Points, in no order, along strands that fork and pass close to each other.
Two points are linked if the straight distance between their rows is under 80.5. Some points are linked to none.
K_388: [ 10  16 -30  -8   2 -12  11  -8 -46   3  -4 -11 -17  13  10 -14  14  72
 -44 -29 -65  25  11]
K_263: [ -2   0   2 -16 -36  43 -20  -3  43  -4  -1   1 -22   3 -60  27 -29  21
  42 -20  48  16 -31]
K_228: [ 10 -34  10  33  -3 -22  -2  15 -56 -56  -9   6  21  26 -68  18  42   8
  -1 -32 -42  14 -22]
K_214: [  8  15 -31 -26  19   5  22   4  33  54   0  -1 -24  11 -32  -8   6  36
   3 -16 -10  33   1]
K_59: [ 17   9 -14   6 -51   6 -64 -40  18   7 -15  37 -18  -2 -76  39  18  14
  -6 -21  19   9 -30]
K_531: [ -3  17 -54  17  43  11  56   7  28  60  -6 -26  20  13 -16  25  20   3
  25  -2 -36  10  21]
K_901: [-25 -65  17   6 -53  18 -34 -13   6 -20  15 -10 -49 -26 -27  28 -24  10
  10  15  29  39 -36]
K_500: [-20  -6 -14  -3  15  32  50  34  60  47  17 -43  -3   6 -22   8 -19 -19
  76  -9 -23  29  16]
K_624: [ -1 -10  20   0 -14  37  40  39  25 -15   6 -38  20   9   2   6 -38 -31
  53  -1 -14  10  10]
K_493: [-12 -41   1  -6 -53   3  -8 -29 -23   8  -2  -9 -43 -76  10 -25  -1 -22
 -23  50 -25  48  -1]
K_292: [ 28  36  10 -31  -2  18  -3  -4 -30  11  -2   6  -9 -20  24 -51  -9  21
 -33  24 -29  14  13]
K_71: [-10   1  -5 -31   9 -33 -55 -10  19   6  36  41 -18  36  10 -15  15  28
 -28 -34  59 -39 -16]
K_827: [-22 -14 -21 -18   3 -34 -24 -20 -33  17  19   1 -35  17  25 -30  19  76
 -47 -35 -12  20   9]
K_320: [ -1  12 -24   0  46  -2 -20  -3  33  15  24  42  13  37 -17  14  19 -15
  13 -27  37 -43   6]
K_245: [ 19  53   8 -12   6  34  33  15  31  21 -13 -12  11 -20  32   4 -40 -22
  21  45   5 -18  21]
K_247: [ 26  50  13  23   4 -29  16  -4  -7  -6 -58   4  57 -26  64  -4   8 -22
 -31  31   0 -58  19]
K_26: [-19  -6  -9  -1  23 -46 -58 -15   4  -9  39  38 -21  57  37  -7  27  32
 -24 -37  33 -47  -8]
K_685: [ -7 -27  20  16 -33  -3   0  -5 -20 -13  -5 -25  -8 -27  26  -7 -14   6
 -14  24 -15  16  -1]
K_143: [ 16  -6   4  -4  27 -20 -37  14 -38 -56  17  43  18  63 -78  38  43  19
 -26 -48   5 -46 -28]
K_224: [ 24  28  13  14 -41 -38 -29 -45 -28 -14 -22  13  12 -75  14 -21  31 -47
 -62  22  -9  -7   4]
K_647: [ 11  -4  19 -20 -46  41 -29  -8  13 -24 -16  -1 -29 -16 -44  19 -44  25
   4   3  33  18 -41]
K_990: [ 34  23 -21  31 -32   8  16 -14 -27   1 -51 -31  21  -7 -13  36   3  27
 -24   7 -47  28  -1]
K_447: [ 18 -15  29  24 -36  11 -30  -4 -12 -56 -14   4  14  13 -83  19  11 -34
  27 -13  -1  27 -31]
K_339: [-10  20 -16  25 -36  28  15  -2  22   8 -28 -29   5   2  28  53 -32  45
   5   4   0   4   2]
K_216: [-58 -72   2  -5 -24   6  11  25  38  22  29 -36 -39  -9   2   0 -18 -26
  33   8  14  40  -1]
K_76: [ 19 -18   5 -45  -7  24  12  12   5  38  19   0 -44 -30 -37 -49   0 -13
  10  26  -3  47  -5]
K_96: [-31 -37  -3   2   4   9  39  52  21   5  22 -55  -3  40 -24   5  -8  11
  61 -25 -26  41   9]
K_617: [  1  -3  21  40 -72  18 -50 -37   5 -26 -24   8  -5 -41 -26  42 -16 -36
  11  33  32 -12 -37]
K_802: [ -4 -29  26 -28  19 -28 -11  -4 -50 -23  31  12  -9  -9  52 -82   5  -6
 -37   6   0   6  15]
K_909: [ -9 -11 -11  23 -18 -10  -1   1 -21  -9 -14 -16   8   8   8   1   6  12
  -6 -10 -21  15   4]
K_396: [ 32  48   1 -33  29  42  41  29  23  44   7  -3   2  -1  13 -29 -32 -11
  20  40  -9   0  11]
K_952: [-19 -48  49  -6 -57  43  21  34  -4 -37   0 -42   0 -19   3  18 -52 -37
  30  31 -17  18 -15]
K_235: [ 39  44 -18   2 -18 -43 -18 -45 -56 -16 -21  14  13 -32   2  -1  41  18
 -69 -11 -58  -6  -2]
K_209: [ 26  74  -7  27  -4 -13  21 -15   7  19 -51   0  34 -34  75  11  -4  14
 -38  31  -9 -37  23]
K_587: [ 24  55  -8  16  10 -37   4 -10   2  -2 -39 -10  30 -13  87  10  10  22
 -75  12 -13 -63  24]
K_34: [-44  -5  -4  51 -16  15  -4  21  36 -32  20 -24   2  44 -31  71 -16  12
  73 -38  22   0 -22]
K_438: [ 10 -35 -10  25  20   9  14  21 -31 -34  -2  -6  15  29 -76   9  31  -3
  17 -30 -36  41  -7]
K_578: [-24 -44  43  10 -46  22  10  36 -13 -48   2 -38  10  14  11  15 -43  -9
  35   9  -2  16  -9]
K_823: [-47 -31 -21 -20 -38   9 -21  -9  44  34   0   6 -69 -27  -5  25 -33  37
   6   5  59  14 -15]
K_114: [ 61  33 -17   1  20  -7   6 -15 -47  -6 -44  19  40 -11 -60  11  23 -34
 -21   5 -44 -11   5]
K_265: [-24  -3 -11  -8  56 -35 -23   8   8  -5  45  28   1  58  41 -10  20  36
 -17 -35  35 -51   7]
K_95: [-15  12 -20  42 -15  25  -8   4  41  -4   3 -17   8  19 -46  65 -16   2
  70 -36  35   9 -16]
K_717: [-63  -9  -7  47  15 -17   8  -2  20  10  21 -11  10  19  67  18   3   7
   9   1  27 -26  18]
K_871: [ 13  32 -26  -3  63  -1  16  10  -8  -4  -1   2  32  43   6  24   9   3
 -11 -27  -2 -50  19]
K_689: [-54   0 -15   1  20  18  15  16  70  41  29 -14 -14  -6  61   1 -25   0
  21  12  50 -18  27]
K_868: [  5  -7  -6 -17  16   5  36  14   2  19  10 -17   0   5  24 -28   3  -4
   1   5 -18  25   9]
K_373: [ 19  14  -1  23  24 -31 -29 -24  -5  -9  -3  39  33  21 -32  21  40 -49
  -8 -14  19 -43  -6]
K_830: [ 23  48 -11   1 -19   6  35  -6 -24  31 -35 -21   4 -13  28  -3  -5  36
 -26  34 -67  21   4]
K_3: [  1 -20  23  15  21  13   2   9   8 -21  15  16  31   8 -33  -5  11 -66
  56   5  15   9  -4]
K_205: [-22 -60  46  14 -33  10  -6  14  -6 -29   7 -23  -6 -39  23   1 -31 -66
  20  47  10   1   1]
K_104: [-47 -37 -16 -19 -28  26  -5  10  63  32  10 -19 -70 -21 -15  30 -44  33
  47   5  45  23 -13]
K_402: [  4 -34  17  28 -46  30  13  24 -10 -37 -15 -30  13   8 -22  21 -36  -2
  23   4 -12  29 -19]
K_18: [  6  29  19 -14  10  40  56  43  29   5 -11 -47  15   9  13  -8 -55 -13
  41  13 -25  -2  15]
K_215: [ -3 -22  56  21  -3   7  -5  10   5 -35  18  13  40   6 -31  -8 -12 -97
  57  16  26 -14 -11]
K_188: [ -4 -28  18 -29 -38   0 -22 -28 -41  -3   7  11 -39 -81  -5 -49  14 -30
 -29  31  -5  36  -5]
K_397: [ 41  60 -25 -32   5  -4   3 -15 -24  27 -10  21  -7 -11  22 -19  21  51
 -70   3 -34   1  20]
K_719: [  3  -4  21  -1 -20   7 -32 -17  -5 -21  12  17 -10  -6  15  -6 -15   2
 -12  12  36  -2 -19]
K_518: [ -6  -7  18  18  32   7  30  42   1 -56   8  -6  44  57 -25  24  -5  -2
  42 -38  11 -26 -11]
K_319: [-47 -47  23  38 -12 -12  33  36  -3 -34  12 -57  31  39  45  27 -23 -15
  60 -10 -15  -8   9]
K_152: [-17   8   0 -20 -22  16  13   3  14  25  -5 -19 -39 -46  73  -1 -33  54
 -49  45  -3  -1  10]
K_517: [-35  -8 -24 -27   8  23  12  23  54  39  10 -24 -43  12  39  16 -40  55
  19  -6  39   1  13]
K_354: [-24  -1   3 -14 -18 -15 -52 -15  23  -6  18  27 -17  35   4   8  -8  53
 -19 -34  47 -18 -14]
K_631: [ -6   7  -6 -17   4  22  -9   0  49  18  10   5 -19   9 -39   4 -23   5
  37 -19  48  13 -14]
K_363: [-22  33 -16  -9  39  40  46  27  60  30  16 -34   5  14  36   8 -44   4
  54  -9  12  -8  19]
K_136: [ 23  55 -59 -15  34   3  13  -5  34  61 -15  17  -3  17 -26  34  16  50
 -23 -16 -26 -12   8]
K_729: [-10  -1 -15  26 -20 -13 -48 -33  17   3  10  24  -2   5 -52  35  30 -11
   7 -25  16   6 -15]
K_427: [-11 -22   0  19  36  -6  -5   1  17  -1  19  24  20  16 -57   5  35 -63
  55 -19  20   9 -12]
K_105: [ -3 -12  45   3 -31 -44 -56 -41 -59 -51   2  19  -4 -45  31 -39  23 -37
 -46  26   6 -15 -17]
K_472: [-35 -73  23 -27 -25   9 -12  21   9  -3  32  -2 -51  -8 -48 -28  -6 -13
  31   1  27  46 -19]
K_149: [ -4   9 -10 -24  33   8 -10  -3  53  26  25  38 -10   5 -32 -14   1 -20
  43 -31  60  -4   3]
K_597: [-20 -17 -11   6  -7 -12 -26   1  -6  -8  14   6 -17  39  -8  15   7  41
  -4 -29  20  13 -11]
K_903: [  0 -27  15 -13 -52  25   7 -11 -31  -5 -21 -24 -44 -80   7  -3 -35  -3
 -36  55 -30  26 -14]
K_482: [-30 -38 -24  16  56 -15  21  23 -18  -3  22 -12  -6  51 -39  19  47  25
  15 -44  -8  -3   3]
K_768: [ 26   7  34  10  -4  -1  -6   4 -28 -54 -13  20  35  29  -4  -1  -6 -25
   6  -1   8 -22  -9]
K_336: [ 38   6 -21   4  10  -4   5   3 -66 -28 -29  -8  24   7 -44   7  18  16
 -27 -14 -69  19   4]
K_789: [ 22  48 -41   0  52  35  44  10  26  57 -15  -7   8  12 -42   6   6   3
  12  10 -33   4  17]
K_704: [  6   6 -11  38 -58  -8   2 -24 -31  -6 -46 -32   6 -35  18  34  -3  28
 -38  21 -49  33   6]
K_225: [ -9  29 -18 -18  56  25  39  37  43  11  19 -16  17  44  37  -2 -28  11
  42 -17  13 -28  15]
K_869: [-59 -46 -13 -13 -29 -17 -40 -26  32  37  17   5 -54 -19   0   6  -4  27
  18  -7  54  18 -10]
K_831: [ 20  15   0 -31  11  12   5  13 -14   4  -1  -1  -8  20  -2 -27 -23  55
 -27 -13 -13  11  -8]
K_530: [ 21  17  -6 -15  20   9  17   8 -11  -7  -2 -15   4  26  30 -19 -18  23
 -14  -3 -10   2  15]
K_921: [ -7 -20  49  36  19  -3  -5  30   6 -57  29  23  32  54 -56  28   8 -38
  76 -23  25 -16 -34]
K_44: [  0  16 -30 -15  59  17  31  29  31  34  20  -1   9  52  26  -8  -6  42
  16 -27  17 -15  22]
K_773: [  3 -16 -28  14  29  14  27  21  -6  17  -7  -9   3  32 -80  23  31  -1
  29 -31 -27  35   1]
K_527: [ 30  -3  16   0   5 -21 -51  -4 -34 -39  13  43  31  24 -81   7  39 -27
 -12 -28  -2 -12 -35]
K_353: [ 47   5  26  27   4 -43  25 -15 -51 -30 -53  14  61  -9   6  -8  16 -31
 -21  11 -38 -45   6]
K_56: [-36 -33  -4  36  40 -14  15  28  -2 -16  27  -5  19  56 -31  33  31  -5
  35 -36   6 -20   4]
K_535: [-12 -16  19  30 -41  10  12 -10  18   2 -21 -14  11 -50  15  17 -16 -42
   6  51   7  13  11]
K_20: [ 14  12  42  26   4 -39  18  -5 -10 -17 -41  13  51 -31  87 -24  -4 -34
 -21  28   7 -64  18]
K_4: [ 10 -11  48  34 -19 -34  28  10 -19 -31 -37 -14  56 -20  73  -5 -17 -42
   9  30   3 -52   6]
K_68: [  2  46 -11   5   3  52  23   3  48  42 -18  -7   6 -28  18  26 -28 -19
  28  33  15   9   7]
K_557: [-20  21  -4 -30  24  17  17   7  22  41  28  14 -17  -9  80 -30 -15  18
 -25  19  24  -6  22]
K_489: [-27 -41  57  35 -33 -15 -27   7 -19 -58   9   4   3  31 -10  13  -2 -21
  30   6   9  13 -30]
K_368: [-54 -15 -20  39 -11 -31 -24 -26  26  23  18  10 -10   3  56  23  16   4
  -8   5  42 -16  10]
K_318: [  7  11  24  22 -31 -35 -24 -34  -7   3 -33  -5   9 -69  36 -13  13 -50
 -35  47  -2 -15   5]
K_919: [ 12  18   1  -6 -25 -36 -10 -35 -40  -3 -24   2  -4 -68  30 -33  28  -6
 -62  24 -28  18  10]
K_529: [-38 -22  -3  55   4  -2   9  28  12 -36  10 -20  24  53 -26  54  13   2
  48 -31   4  -5 -14]
K_675: [-15 -37   8 -41  12  -8 -30   2  10  18  40  32 -45 -12 -28 -62   6 -20
  12 -10  40  17 -14]
K_274: [-10 -37 -18 -10  52 -11  38  28 -13  15  24  -6 -10  45 -33 -17  29  26
  20 -39 -25  22   6]
K_145: [ 24   8  -2   3 -11  13  41  11 -36   9 -23 -46   4   9  23 -11 -24  44
 -16  13 -70  35  13]
K_491: [ 28  62 -51 -21  56  12   3   8  27  41 -15  25   7  27 -32  16  10  21
 -18 -25  -1 -27  13]
K_278: [  4 -29  10  -8  15 -21 -30  -3 -21  -9  25  38   5  14 -29 -28  38 -26
   4 -24  17  14  -9]
K_116: [ -7 -17   2 -53  33   4  -3   2   3  27  38  23 -32  -1  -8 -68  17  -1
   8 -12  17  23  11]
K_859: [-22 -36  27   5  43   0  27  55  -9 -52  30 -18  26  67  -8   3   2  25
  39 -39   0 -11 -10]
K_615: [ 20   6 -31  14   5  22  30   8   0  29 -24 -26   4   0 -57  31  11  -2
  25  -5 -46  45   5]
K_405: [ 29  -6  14 -20 -15  26   5   1 -19   3   2   6  -6 -17 -46 -41  -4 -28
   5  13  -9  46 -10]
K_241: [-45 -33 -12  15  -5 -24 -26 -20  32  30  20  17 -35   0  -2  14  21  -4
  22 -12  49   5  -9]
K_939: [ -4  15  37  23  33   8  12  34 -12 -69  15   5  46  49 -42  37   0 -28
  61 -35  32 -33 -17]
K_421: [ 16  39 -50 -11  85  -4  15   8   9  27   1  27  19  29 -31  13  33   1
 -20 -20   5 -51  23]
K_269: [-11   1  14  35 -38  -1  -6 -32  10  11 -31  -8   3 -84  35   8  -9 -58
 -21  67  12  -5   5]
K_790: [  0 -41  62  -1 -29  29  -1  20   1 -56  13  -5  14  -5 -32   0 -24 -76
  63  22  29  -2 -26]
K_86: [  4   2 -21  10  15   9  51   7  13  36  -4 -24  11  12   5  -2   1 -10
  27  14 -34  27  23]
K_949: [-44 -26  -9  46 -11  -5  14   8  17   6  10 -23   6  10  55  26  -6  -4
  15  10  15   9  10]
K_456: [-29 -58  15 -39 -32   3 -29 -10  -1   9  22  17 -66 -39 -42 -23  -4 -14
  -4   4  23  44 -21]
K_984: [-24   0 -26 -10  61 -18  10   9  20  21  33   6   2  53  44  -4  10  48
 -11 -30  25 -29  24]
K_51: [ -5  43 -13  -6 -30  60  13  -5  64  13 -15 -21 -11 -38   0  47 -57  -9
  37  25  23  -6  -3]
K_374: [ 24  40 -33  13  44 -29  -9 -18 -15  16 -13  23  33   5  21   8  37   8
 -54  -2 -28 -46  18]
K_608: [  9  -9  46   2 -13 -61 -53 -38 -61 -59   1  28  12   0  13 -32  29 -24
 -34  -3   2 -23  -5]
K_836: [ 10  -6 -20 -17  -7  -4  28  12 -40  10   2 -30 -17  13  12 -24  -6  57
 -15  -7 -66  47   4]
K_130: [ 29  30 -33 -18  -5 -30  -9 -26 -46 -13 -11  17  -4  -3  -9  13  37  48
 -69 -28 -61 -18   6]
K_927: [-20  -4   7  -6 -15  28  10  15  21  10   5 -26 -18 -22  77   4 -42  26
 -11  34  19 -11   9]
K_760: [  4   5 -29 -29 -34 -13 -56 -37  17  29  -7  39 -37 -11 -65   9  13  27
 -10 -32  29  25 -27]
K_656: [ 26  43   6 -27  60  20  -4  14  23 -15  25  26  32  28  -4 -14  -9 -28
  22 -23  50 -45  -4]
K_70: [-43   8 -25 -19  19  26  36  36  62  47  27 -39 -25  20  27  12 -34  32
  52 -19  22   7  18]
K_866: [-33  13  -9 -39  32  16  10  18  56  36  24  10 -31  -3  71 -25 -26  16
  -4  21  56 -20  28]
K_94: [ 25  26 -31  -5  47   0 -30  -8  21   2  -1  51  21  16 -45  30  34 -38
   1 -25  28 -51  -5]
K_9: [ 60  45 -18 -14  20   4 -12 -13 -19  -2 -20  39  20   3 -65   0  25 -18
 -30 -17 -19 -11  -8]
K_297: [-10 -27  12 -15   2  34  49  49  36  -5  17 -46 -30  42 -37 -11 -19  10
  58 -31 -12  50  11]
K_448: [ 38  53 -18 -29  42  25  34  17  18  54  -3  10  -4  19 -13 -21   5   6
  19   9 -20   4  11]
K_497: [ 13 -23  16  32 -31  22   2  -3 -11 -37 -24 -15  21   9 -57  31   4 -11
  32 -10 -17  33 -22]
K_573: [ 16  27  13 -22 -38  55 -21 -14  29  -5 -12   5 -29 -36 -20  21 -53  12
 -10  26  42  10 -29]
K_498: [ -2  35 -55  -9  19   8  27   0  33  70 -13  -7 -25  14  -4  12   4  58
   0  -3 -22   7  13]
K_332: [-17 -17   4  -6 -44  17  16  -3 -21  22 -18 -23 -42 -60  22  -4 -27  32
 -25  51 -53  55   3]
K_976: [-55  -8 -21  -1   8  -1   9  17  50  50  19 -17 -32  -5  57  14 -10  31
  15   5  33   2  13]
K_600: [-16 -18 -34  26  29 -10 -14 -12  29  25  13  20   8  30 -71  32  43 -38
  48 -30  28 -12 -15]
K_123: [  8 -11  16  39 -52 -14  -4 -29  -8 -10 -35 -16  24 -45   4  22   3 -43
   0  31 -11  13  -9]
K_166: [ -5  42 -11 -14  10  -8   1 -13   2  41  -2  12 -10 -41  59 -30   8  14
 -52  23  -5  -5  35]
K_851: [ 34  17  -9  31 -49 -36 -12 -50 -60 -37 -40  -5  20 -34   2  11  18   6
 -60  -3 -52  10  -9]
K_715: [-13  10 -10   3 -17  40  20  14  41   8 -14 -24 -10   3  48  23 -51  29
   6  12  15   5   2]
K_42: [-28   2  16  21   1  14  15   8  30 -19   5 -18  33   5  49  32 -35 -40
  42  17  30 -30   8]
K_486: [-19   4 -22  34  30   5  -8   5  40  -4  16  -1  10  38 -56  59  11 -20
  67 -46  29 -17 -18]
K_142: [ 26  36 -30  -3  70 -11  21   6 -38   8 -15  15  31  28  -8  17  23   9
 -51 -18 -38 -57  18]
K_756: [ -5   9 -30 -11  17  31  38  16  60  47  13 -14 -17   4 -43   2  -8  -4
  58  -9   5  31  15]
K_181: [-50 -43  11  58 -20 -19   8  12   3 -24   0 -42  21  35  48  40  -3  -8
  35  -2  -1 -12  -3]
K_299: [ 38  47  14 -13  26  19  -2   5   7 -18  -9  24  41   7  -6  -6 -15 -23
  12   5  28 -37   7]
K_510: [ 16  40 -13  14 -18  15  36  -3   4  36 -31 -17  10 -17  28  15 -18  12
 -15  31 -33   8  18]
K_419: [-26 -52  39  11  14   2  37  59 -24 -56  33 -38  26  61  22 -17 -17  10
  27 -26 -23  10   8]
K_432: [ 16  31   0 -18 -25  67  -4   2  42   5 -21  -2 -23 -37 -34  33 -59  -1
  30  31  32   6 -19]
K_513: [ 59  41   7  -6  22   1  -8  -7 -13 -37 -31  27  52  20 -19  13  11 -26
 -13  -3  13 -62  -9]
K_481: [ 13 -32  43  49 -16 -58  32  -6 -43 -38 -44 -10  58 -11  55  -8   5 -43
   5  12 -19 -47  11]
K_206: [ 47  36 -26   1  11   2   1 -19   3  25 -11  30  20 -15 -42  -1  23 -17
 -11   3 -20  16  -1]
K_471: [-22 -38 -15   3  38   5  58  47  11   8  14 -34  -7  49 -36  -2  18  22
  35 -44 -30  32  17]
K_652: [  1 -14 -11 -20   3  26  31  33  44  23  10 -24 -26  19 -39  -2 -17  28
  47 -20   3  37  -4]
K_613: [-26 -20   7  -2  18   9   4   6  23  -2  25  -2 -10  19  37 -18 -16   9
  15  -4  31 -14   5]
K_464: [ 22  27  -6  16  27 -44   8 -21 -14   4 -29  11  44 -18  40  -2  33 -21
 -44  13 -19 -47  21]
K_649: [  5  26 -23 -31   0 -24 -30 -21 -18  14   8  16 -24   6  29 -18  11  76
 -57 -23  -8   0   0]
K_280: [-21  20 -18  15  11 -22  -5 -16   9  39   2   6 -10 -33  46 -15  25  -4
 -30  26   6   1  21]
K_406: [ 24  56 -11   7 -24 -12 -15 -29   9  18 -24  22  11 -49  25   3  10 -12
 -56  30  -2 -14   6]
K_795: [-23  -7 -33  34  -1 -41 -20 -28  25  30   6  13   2 -16  32  10  44  -8
 -31  -2  12 -15  16]
K_367: [ 55  70 -15 -52 -10  -3 -18 -26 -29  18 -11  30  -6 -20 -21 -33   8  35
 -56  -3 -32  11   0]
K_311: [ 13   0  12  30 -56  11 -32 -41 -13 -13 -34   2   2 -49  -3  23 -13 -24
 -24  24  15   6 -18]
K_99: [ 12 -25  -5  14   1 -18  12   0 -76 -39 -14  -9  17  14 -57  -3  35  17
 -26 -28 -68  37  -8]
K_893: [ -7 -43  47 -19 -47  41  -1  26   2 -53   4 -17  -2 -16 -28  12 -49 -56
  44  26   8   9 -22]
K_65: [ -5 -21  28   6 -26 -13 -39 -39 -40 -19  13  18 -19 -48  18 -38  16 -33
 -40  32   9   8  -3]
K_133: [ -1   4  -7  31  -5 -18 -22 -23  -8  -6  -1  -7  11  10  30  10  10  17
 -31  -5   5 -14   0]
K_832: [ 25  15 -31  11  10  15  24 -12   3  45 -19   5   4 -18 -40   4  26  -8
  -1   7 -39  39   7]
K_895: [ 30  -7  27 -17 -26  26 -17  -3 -18 -23   1  10  -2 -13 -23 -14 -15 -28
  -3  19   9   6 -21]
K_266: [ 30  -5  40  37 -11 -45  -4 -18 -36 -32 -53  14  53 -23  32 -21  20 -53
 -12  20  -9 -53   0]
K_805: [ 26   8   0 -26 -30  11   0 -12 -36  -7  -3  -1 -15   1 -16 -26  -2  45
 -23  -9 -25  38 -11]
K_495: [ 18  70 -18 -18  22   1  19  -6 -10  33  -5   6 -14  -7  50 -26   6  45
 -46  13 -30  -9  25]
K_378: [ 36  27  -7  -9  73   1  28  10 -14  10  -7  15  46  19  21 -20  12 -33
  -2   3 -15 -32  30]
K_150: [-22 -18  11  -2   5  25  22  28  21  -6  14 -23   8  17   4   2 -25  -9
  38  -9  20   5   8]
K_764: [ -9  10  11 -16 -13 -38 -20 -23 -56 -11   8  -2 -17 -52  48 -51  27   5
 -52  18 -19   9  18]
K_239: [-12  -6   1  -7 -36  10  10  -6   1  40 -12 -26 -47 -53  54 -10 -18  25
 -36  37 -23  27   8]
K_572: [ 21  31   2 -35  -9   3 -36 -11  -9   0   4  24 -17  -7  30 -24 -16  43
 -53  -3  16 -18   2]
K_972: [-16   1  -5  78 -26 -66 -10 -35 -40 -37 -50 -16  40   8  14  70  34  -7
 -26  -2 -25 -60  -9]
K_552: [-26 -17 -34  33  -1 -28 -38 -28  32  35  14  19 -17  21 -21  36  34  -5
  19 -22  26   6   3]
K_315: [ 13  10  -2  -6  69 -34   9  -3 -23   2   1  36  40  11  19 -39  31 -41
 -25  -4 -14 -41  28]
K_124: [ 36  26  -9 -40 -24   9 -19 -10 -22  10  -9   9 -36  10 -49 -17  -1  66
 -29 -29 -18  31 -23]
K_818: [-17 -24  24  25 -61  21 -37 -24  20 -18  -4  -9 -22 -28 -32  36 -21 -15
  19  18  37  28 -31]
K_641: [ 10  53 -27   9 -30  32  14  -5  22  34 -32 -22  -7 -22  25  34 -29  38
 -16  23  -6  10   1]
K_592: [  0   9   4 -23  14   9 -18  -2  17  -2  14   8  -6   1  27 -17 -24   7
  -7   9  41 -22   4]
K_161: [ -2 -32  25 -65  34  20  19  33   0  27  43  11 -34 -12  -8 -86 -14 -20
  20   7  12  28   9]
K_826: [ 37  20  10  -8   9 -41 -53 -28 -36 -43  13  55  20  30 -52  10  45 -22
 -35 -27  -5 -51 -26]
K_849: [  4 -37  32 -48  19  22  27  37 -19 -10  28 -11 -17  11  11 -63 -24 -12
   7   6  -7  22  12]
K_755: [ 49  28  -5   7  -9   8  27   6 -39  -9 -38  -8  21  -1 -33   5  -6  18
 -15   7 -61  28  -3]
K_433: [ 24  31 -35 -39 -14  -1 -36 -26  14  30  -8  28 -28   5 -68  -9  15  54
 -17 -37  -3  30 -11]
K_920: [ -8 -19   5 -20  45 -42  -1  -7 -33  12  39  14  -2   3  56 -62  33 -15
 -30  -4  -6  -7  28]
K_955: [ 18   4  10  43 -63 -17   1 -32 -43 -26 -54 -20  21 -44  27  15   1  -1
 -40  25 -41   7  -1]
K_164: [ 24  36 -21  -6  56  13  21   9  11  26   5  16  17  12   4 -25  11 -16
  -5   1  -2 -13  32]
K_741: [  0  11 -17 -24  50  -8 -19   2  54  16  22  32  -5  46 -38   0  19   4
  36 -44  58 -31  -5]
K_655: [-21 -42  49  43 -14 -14 -19  23 -13 -57  25   7  14  48 -41  29  14 -42
  65 -13  14   5 -43]
K_83: [  7  23   7 -20  65  26  24  32  26 -12  27  -3  27  48  13 -18 -16 -17
  45 -21  28 -34  14]
K_100: [-32 -76  28  -8 -53  22 -19  -8   6 -16  10 -11 -44 -56 -10  15 -32 -32
  10  50  16  23 -31]
K_445: [ 13 -12   8 -24   2 -20 -25 -17 -41 -12  22  18  -9  -6  -2 -47  20   1
  -9 -17  -1  16  -6]
K_357: [ 14  -4  -3 -14  48 -40 -21  -8 -19  -1  22  36  17   2  32 -52  36 -22
 -31 -13  11 -24  22]
K_360: [-55 -57  -1  -7 -39  30 -11  12  56   8  18 -27 -53 -31 -13  26 -27  -9
  47  12  24  34 -13]
K_189: [ 27  14  20 -12  -2 -60 -61 -35 -47 -38  20  40  17  10  -9 -22  34 -11
 -52 -20  -4 -41 -16]
K_514: [-55 -90  27 -15 -35   9  -1  33  18 -16  38 -24 -41   2 -21  -3  -5 -22
  47   9   9  46 -13]
K_702: [  8   3  -5 -52  16  20  10  19  30  49   2   6 -38  -6 -27 -44  -9  22
  10   7   7  35   0]
K_640: [-24 -68  27  -3 -41   6 -10  -8  -8 -28   2  -4 -30 -76  16   4 -29 -53
  -8  72  12  -3 -13]
K_443: [-17  -5  -4 -14   7 -26 -39 -19 -21  -2  24   4 -18  -4  76 -39   5  36
 -58  -8  10 -16  17]
K_361: [-25 -69  20  15 -39   4   3  12 -17 -15  -1 -36 -17 -35  30  -2 -19 -20
  11  36 -12  22  -2]
K_222: [-14  13   2  34 -15 -38 -32 -32  -9 -13 -21  -1  13  -3  63  21   7  27
 -44  13  12 -37   9]
K_996: [ 28  30  16 -51  -7  34  -8  -1   1  10   4  13 -29 -23  25 -39 -31  33
 -37  26  14   2  -7]
K_183: [ 23  26 -19 -25 -17 -24  -9 -34 -61   1  -4   4 -16  -6  11 -21  24  60
 -66 -29 -61  15   5]
K_670: [-26 -52  25  21   2  -7  47  61 -16 -48  -3 -52  39  48  49   0 -22   0
  34  -8 -35  -6  12]
K_801: [-40 -63   2 -32 -17 -26 -46 -14   4  19  40  29 -60 -30 -42 -41  26 -17
  19  -5  48  26 -24]
K_693: [ 43  22   0  15  25 -21   1 -13 -39 -26 -50  29  57   9  -6  24  17 -24
 -20   0 -20 -60   2]
K_213: [ 59  48   8 -32   4   2  -2 -17 -23   2 -17  29  -1 -28 -10 -47   2  -5
 -39  17 -28  13   5]
K_964: [ -4  27  -2  31   4 -53 -15 -18 -16 -22 -31   0  28  16  76  19  11  34
 -57   2  -8 -66   8]
K_21: [ -9  17   5 -18   4  44  64  35  48  37   0 -48  10  -9   2  13 -42 -33
  61  26 -28  21  19]
K_294: [  2 -20   3  19   5 -31 -34 -12 -32 -25  13  29   0  26 -52  -6  37  -8
  -6 -34  -3   9 -17]
K_25: [  5 -10  14 -45   2 -28 -25 -25 -67 -17  26  17 -12 -22  31 -69  22   8
 -41  -6 -21  13   6]

A fork is a point with three links. Follow the links from the first point to the second and name the forks in between, in order.
K_760 / K_764 => K_448, K_25
K_44 / K_464 => K_225, K_247
K_245 / K_104 => K_448
K_266 / K_818 => K_247
K_871 / K_984 => K_247, K_225
K_445 / K_68 => K_25, K_448
K_378 / K_617 => K_25
K_354 / K_557 => K_225

A fork is a point with three links, a tip a point with one. Leave the first point through the second and follow the links. Name the first fork or tip that comes.
K_419 / K_670 => K_827
K_149 / K_631 => K_448
K_150 / K_613 => K_247
K_652 / K_297 => K_447
K_530 / K_831 => K_849
K_388 / K_183 => K_114

Follow the links from the first point to the second, and from the first to the third. Name the last point that the two ways share.
K_374 / K_513 / K_818 => K_247
K_266 / K_535 / K_871 => K_247
K_647 / K_241 / K_818 => K_448
K_94 / K_831 / K_357 => K_448
K_689 / K_871 / K_354 => K_225
K_448 / K_65 / K_311 => K_25
